Each row is a point on a tangle of strands that fork and nearly touch. The rows are in no order.
In the rows, zero is written as 128.
Two points are linked if the straight distance between their rows is under 107. Some points are linked to none.
rikof: [151 101 123 152 133  69 131 100 125  92  93 159 106 107 124 158 137 110
  72 107 113 131 131 191 149 140]
tar: [138  97 143 122 146 127 143 111 148 150  72 179 140  91 118 129 123 145
  99 106  63 157 137 173 151 173]
pora: [171 135 192 172 152 132  97 111 190 122  76 196 152 125  93 117 130 149
 108 135 116 159 139 137 107 126]
gof: [150 116 186 137 142 112  78 143 182 100 127 132 175  85 102 138 101 133
  82 113 115 132 104 177  82 119]
Zopo: [145  77 145 106 186 131 208 137 108 174 115 162 130 153 139 127 192 164
 165 108 160 162 151  85 166 127]
lol: [107 135 116 117 125 123 102 124 130 131 147 108 148  98 112 124 107 117
 104 160 104 135  82 147 113 127]
Fos: [111  95 122  96 147 150 172 122 107 169 127 150 126 133 154 113 150 141
 190 119 128 118 119  71 134 125]
lopig: [165  75 129 134 147  82 159 105 148 142 109 191 117 147 133 114 155 131
 144 116 147 157 129  99 178 154]
gumo: [133 159 103 118 120 153 159 134  85 144 121 102  91 185 159 109 161 121
 182 111 175  85 160  54 123 108]
nug: [ 93 125 116 129 112 124 134 160 146 151 124 122 176  87 163 147  91 141
  63 132  81 102 120 141 117 149]
mil: [106 105 126 138 153 150 139 109 118 166 168 184 184  98 120 107 145 137
 157 158 108 103 106 107 111 142]
Gupi: [117 169 128 116 132 170 109 110  42 128 178  80 117 143 113 133 144 109
 145 158 157  79 119 120  99  79]
bop: [115 139 119 104 127 136 158  80  39 169  98 108  88 162 134 131 181 131
 170 138 125 155 139 135 191 128]
tenaz: [106 158  66 145  70 125 102 190 143 115 155  72 135 132 163 145  76 102
  71 133 116  92 138 111 100 135]
kan: [104 149  52 167  86 151 137 131  69 139 137 114 122 143 163 151 118 110
 102 156 105  95 146 112 122 140]
danu: [167 147 128 154 148 149 131 138 150 130 155 151 132 162  85 120 160 126
 146 176 182 171 119 117 102  97]
neb: [158  79 172  94 171 135 149 112 173 143 124 157 150  94  91 104 145 156
 161  88 130 164 116 122 128 131]
zok: [118 103 115 172 153 140 168 150 156 149  94 183 156 116 139 139 147 157
 112 115 112 114 158 135 114 128]
dusag: [134 121 155 132 151 133 154  87 133 152  71 181 139 115  91 119 149 143
 129 150  77 178 145 162 175 156]
nez: [162 131 144 121 129 136 172 114 168 126  74 128 108 145 110 110 136 152
 151 120 145 195 155 144 188 148]
Fas: [ 93 108 102 118 124 131 144 143 157 160 105 111 151  98 170 138 102 140
 106 100  79 118 135 130 142 146]
Suba: [150 155 196 146 167 117  62  98 164 133 109 172 174  71  56 104 130 122
 103 139  62 188  95 190  91 151]
Mep: [127  98 141 131 110  94 115 122 172 105 137 153 124 121 130 114  92 108
 143 115 133 128 116 108 125 137]
Ved: [103 150  81  88 105 134 148 170 161 140 132  97 126 145 169 109  88 135
 145 107 131  74 139  52 102 118]
nela: [ 91 162 102 113  73 126  86 185 181 102 157  94 132 122 148 131  64 133
 113 143 120 104 114 109  99 116]
sov: [127 187  81 132  65 155 129 158 121 118 131  82  92 150 148 133 103 117
 126 130 146 114 142  88 101 110]
fomen: [185  96 142 164 150  59 134  92 137 114 132 194 117 164 106 129 164 112
 117 142 165 158 114 127 171 165]
Vika: [152 123 115 136 126  84 157  90 106 102 105 131 101 129 108 153 142 115
 111 131 137 160 137 194 174 143]
lasez: [175 102 181 181 160 107 131 128 171 109 110 183 144 132  95 130 158 136
 111 136 161 160 131 148 109 114]
Pamug: [151 159 122 182  83 104  50 179 138  63 181 140  84 150 110 147 106  88
 117 140 173 157 134 167  95 109]
Zut: [136 136 162 157 132 104  70 182 187 115 133 126 185  86 145 150  84 127
  47 125  99 118 110 167  73 121]
bupu: [104 152 122  83 117 157 133 122 107 146 127  77 110 145 134 113 113 137
 157 130 138 100 121  87 135 107]
netut: [165  99 180 135 144  99 120 107 204 105  58 164 129 122 134 131  99 149
 106  77 113 147 158 141 150 144]
kigu: [142 125 135 108 142 143 196 113 114 142  73 118 103 166 127 121 156 143
 160 131 122 198 169 130 224 146]
Furan: [133 158 120 135  89 138 111 149 171 101 109  90 116 125 121 129  83 134
 107 136 125 156 128 142 121 140]
Betam: [134 125 159  90 160 160 120 131 147 133 147 105 153  88  98 132 125 160
 143 121 130 122 105 136  80  89]
rol: [125  87 156 183 155  82  87 122 160 103 128 188 165  94 130 144 108 114
  81 119  95 111 118 159 111 149]
nunid: [ 92  91  95 113 127 120 150 140  96 152 161 113 179  91 184 143 119 129
 104  89  93  57 127 118 126 138]
sifu: [100 177 135 142 104 152  57 178 134 112 188 128 157 125 106 126 100 131
 144 200 124 156 108 140  76 115]
Nafe: [151  81 166 138 156  71 102 117 196  91  92 167 139 130 134 147 105 119
 114  65 122 110 153 122 123 138]
soseb: [154 137 133 185 149  94 122  81 104 109 165 184 131 134  84 125 156 114
 126 184 146 179  99 174 147 147]
Les: [ 98 178 132  85 112 159  89 134 120 140 161  89 111 152 119  98 112 125
 175 148 149  89 111  79  94  79]
rer: [ 95  90  88 133 134 103 137 122  89 108 183 123 157  92 167 146 111 104
  99 118 117  72 115 147 113 136]
pugi: [105 127  89 106 117 140 163 143 115 136 105  94  93 142 166 127 127 140
 147 113 142 114 146  99 147 127]
fov: [130  66  99 136 130  91 168 132 141 114 118 167 107 145 150 123 141 120
 151  97 151 114 138  97 153 150]
lon: [ 95 175 127  97 116 174  95 150 133 145 161 102 150 108 131 115 113 133
 156 163 119  99  97  91  78  76]
tokin: [118 153 101 107 112 133 116  81  58 133 116  61  88 139 121 132 133 111
 125 153 118 117 128 134 174 139]
raba: [114 158  96 124  96 141 131 134 140 132  93  68 121 125 136 141 115 126
  89 149 108 140 136 143 141 139]
fozod: [149 133 133 122 145 120 125 155 103 100 204 123 107 162 119 112 144 112
 170 157 211 117  94  77  98  98]
zat: [ 91  88 125  70 141 118 161 119  91 156 126 112  88 139 165  98 135 134
 190  84 130  82 119  72 148 146]
Vura: [ 62 114  91 116 132 143 138 116  58 181 140 113 169  96 181 160 119 128
 101 130  85  68 128 137 145 140]
nel: [ 98  80 101 169 130 124 186 154 147 138  82 178 134 136 168 149 128 142
 117  92 101 113 170 121 145 149]
figez: [ 92 172 120  53 116 148  57 116  58 193 149  62 134 164 166 111 115 124
 111 106 132  38 130  83 127  89]
rifi: [135 142 149 106 174 176 178  91  96 184  79 124 140 127 101 129 179 165
 163 132  98 181 143 165 159 125]
suz: [155 128 119 120 106 120 161 115 128 103 119  87  69 158 115 110 139 122
 164 120 177 157 140 110 174 158]
litum: [109 112 109 150 118  87 101 140 108  84 204 129 135 115 164 141 113  95
 110 124 143  93 105 147 101 133]
Buse: [142  80 177 163 155  55  85 119 180  79 120 196 148 119 147 149 108 111
  84  91 119  86 130 147 109 127]
Zel: [142  94 138 154 152 132 152 128 157 132 123 173 150 125 117 117 148 143
 122 137 149 136 128 122 111 122]
rotiz: [120  93  90 123  99  64 135 119 134 107 109 111 118 109 164 137  92 110
  76  91  92 124 125 155 169 174]
Bape: [129 128 161 114 181 162 166  85  76 169 117 122 155 108  75 128 179 158
 146 142 110 164 118 169 128 104]
dun: [141 119 136 148 161 139 153 136 107 120 165 162 149 127 111 126 151 140
 139 171 170 135 122 123  86  93]
zesun: [176  78 190  80 168 138 147 125 202 139  75 175 127  98 100 102 132 167
 154  56 103 170 142 127 150 147]
tuko: [107 135 116  98 120 169 178 140  94 159  69  87 114 138 164 135 139 168
 149 113 117 135 172 121 169 114]
vor: [102  73  91 132 128 126 189 153 154 145 102 152 130 151 163 130 125 150
 162  71 135 112 167  83 146 147]
vesa: [ 97 162 114 100  90 154  75 184 164 132 173 105 158 117 136 103  72 136
 126 149 113 114 110  85  77 101]
mebud: [108 136  88 137  88  93  92 162 104  65 213  86 103 117 164 153  96  80
  93 123 149  91 107 143  90 132]
gad: [173 122 114 133 137 123 180 139 105 125 150 110  90 165 109 138 182 125
 157 137 208 143 133  88 130 108]
vato: [ 91 172  53 148  74 133 127 164  85 135 142  76 127 131 172 155  99 103
  88 126 111  71 132 115 116 131]
zus: [ 99 178 128  65 105 156  61 132  85 153 175  64 127 144 154 108 103 111
 143 129 141  54 112  84 101 100]
Dil: [109 204 131 144 110 185  88 159 117 119 178 107 142 138  90 121 122 128
 152 208 144 142 119 119  94  95]
bipe: [158 173 111 138  75 140 128 145 182  65 111  98  82 153 113 116  96 132
 128 117 160 143 160 123 129 129]
Lasu: [143 169 102 190  80 130  86 182 107  71 211 134  86 154 111 149 135  82
 150 167 156 151 126 128  97 126]
muzo: [115 143 153 108 163 168 137  89  69 163 144 101 157 114  83 124 160 146
 159 145 134 124 112 158 103  89]
rida: [104 127 126  93 119 149 183 113  72 173  78 125  83 157 143 127 173 142
 161 130 102 184 155 138 227 145]
mak: [ 99 109 109 166 130 164 145 106  87 153 151 175 169 114 136 120 158 128
 137 184 111 110 122 129 127 147]
muka: [183  85 200 122 180 117 114  93 208 123  55 188 135 119 115 121 130 153
 128  72 102 143 158 107 134 137]
ner: [139  91 152 106 174 150 199 118 104 168 102 135 123 128 135 133 191 160
 163 113 126 178 137 146 163 114]
Dege: [ 82 125 117  89 128 151 173 144  79 158  61 118  88 153 186 143 167 146
 167 100 101 140 168 109 212 147]
vuzig: [137  89 126 108 166 140 182 130  87 183 137 147 128 151 150 126 197 151
 180 139 178 112 131  62 148 117]
vutu: [ 89 121 122  69 130 137 124 111  64 183 118  91  86 156 180 100 142 121
 172  82 124  75 132  78 175 130]
rogu: [132  88 104 149 124  61 141 117 135  91 108 144 104 133 154 161 104 110
  89  96 130 117 135 153 146 155]
mosuk: [145 130 117  99 124 117 157  97 115  97 109  69  90 126 113 143 132 120
 114 117 133 152 122 177 154 139]
vanen: [113 155 149  97 157 153 101  82  61 143 182  93 156 109 104 134 151 120
 135 150 134  93  93 152 107  87]
Tudar: [132 172  87 149  65 137  91 187 115  92 206 106  83 145 132 129 109  84
 143 149 163 112 123 112  83 104]
Rulig: [155 119 137 177 126  82 101 106 119  93 155 176 107 143 109 127 161  94
 132 164 153 156 123 136 154 149]
Pil: [113 125 116  98 120 138 131  75  76 150 112 103  97 131 118 114 139 115
 167 143 108 145 109 132 190 137]
buk: [118 138 117 150 120 118 104 184 186 133 110 119 204 106 152 154  75 141
  46 109  81  99 141 145  85 123]
Muvib: [165 114 173 101 148 140 121 128 182 104 118 105 142  79  87 131 107 147
 105 110 127 140 107 161  85 100]
vafi: [124 105 125 116 128 121 118 110 119 142 108 134 140 100 119 137 112 131
  91 133  81 146 106 175 138 153]
raban: [181 151 211 166 132 116  79 129 216  78  57 176 139 145 115 138 102 129
 104 120 126 139 155 120 107 119]
riv: [174 161 123 139  82 147 141 113 165  86 102 104  86 172  92 116 122 124
 168 137 166 174 156 111 161 155]
zis: [115  89 142 170 153 122 126 121 145 143 120 188 180  68 123 128 127 130
  73 127  71 101 123 172 100 146]
lopit: [132 191 115 112 123 164 111  99  48 133 157  45  75 174 105 138 167  99
 150 142 165  99 129 126 130  95]
rez: [121  93 111 113 117  95 149 134 162 148  77 135 133 105 173 145  97 129
  65  80  62 108 137 154 162 181]
nom: [134 191 140 141 127 159 113 126 134 131 168 118 146 150  73 101 149 139
 175 199 166 182 118 109  98  94]
Zos: [168 128 148 166 141 109 128 130 149  83 107 149 126 130  85 145 139 126
 106 137 168 145 135 178  95 111]
vuta: [ 81 140 113  74 120 135  90 111  61 194 133  66 102 165 186 104 122 110
 135  86 116  41 138  66 155 126]
mam: [119 163  87 133  67 104  84 207 129  81 198  84  98 131 153 131  73  88
 120 117 165 100 118 118  83 111]
zez: [129 130 173 134 152 137 103  90 148 152 119 172 171  78  76  99 135 135
 116 157  75 189  93 154 111 144]
ris: [155 158 146 177 114 110  87 170 155  71 158 146 123 136  98 145 119 114
 108 152 174 150 132 166  82 103]
lino: [ 95 111  70 160 112 112 145 158 128 119 156 147 149 136 164 132 104 116
 137 100 145  66 149  91  94 124]
refen: [114 154  91 116  89 137 105 110 109 124 126  61  95 146 130 135 112  96
 123 145 121 137 116 127 151 153]
dab: [164 149 184 124 124 127 100 150 220  89  89 134 137 137 110 135 101 153
 121 108 147 155 146 129 111 124]
Zeg: [142 117 162 153 180 153 147  81 137 168 103 193 168  96  81  98 154 156
 133 160  78 187 120 176 126 153]
Kedul: [171 128 169 116 125 121 133 106 192  98  82 137 118 134 111 115 127 143
 123 108 134 163 140 134 147 139]
fopo: [ 90 150  90 158 113 147 135 101  63 156 148 128 142 120 143 134 142 118
 109 178 107 106 117 147 133 131]
Fuda: [109 140 154 136 123 132  79 154 153 106 175 140 155 100 101 117 110 125
 115 167 127 150  86 160 101 126]
rus: [137  96 161 102 160 129 139 106 135 134 165 138 136 101  87 105 139 143
 150 113 141 135  84 137 111  97]
Revem: [153 120 103 114 122 117 158 117  95 103 145  98  70 167 123 125 159 106
 161 110 181 135 119 104 140 132]

Follow the links from the first point to the second, and from the first to the third. Name the last point that the two ways share.
lopig / rogu / lol -> Zel
zat / rol / Dil -> Kedul
Zut / vuta / Rulig -> Kedul
Gupi / fopo / Kedul -> Les
vato / Fos / zesun -> Les

A fork is a point with three links. Follow the links from the first point to the second and name the forks in between, in order.
suz / pugi -> rida
muka / mam -> netut > Kedul > lasez
Revem / rol -> rida > Kedul > netut
vuta / muka -> Les > rida > Kedul > netut
vuzig / Zos -> Les > rida > Kedul > lasez

Name the points in between on the shortest way along the links from the first point to the second, in order.
zis / mak -> rol > Buse > Nafe > netut > Kedul > nez > kigu > rida > Dege > tuko > pugi > bupu > Les > lon > vesa > nela > tenaz > vato > kan > fopo
dab / fomen -> raban > pora > lasez > Zel > zok > nel > vor > fov > lopig
gad / Betam -> Revem > suz > riv > bipe > Furan > raba > refen > tokin > Pil > bop > rida > kigu > nez > Kedul > netut > muka > zesun > neb > rus
muka / nunid -> netut > Kedul > dab > raban > pora > lasez > Zos > ris > Pamug > Lasu > Tudar > mam > mebud > litum > rer
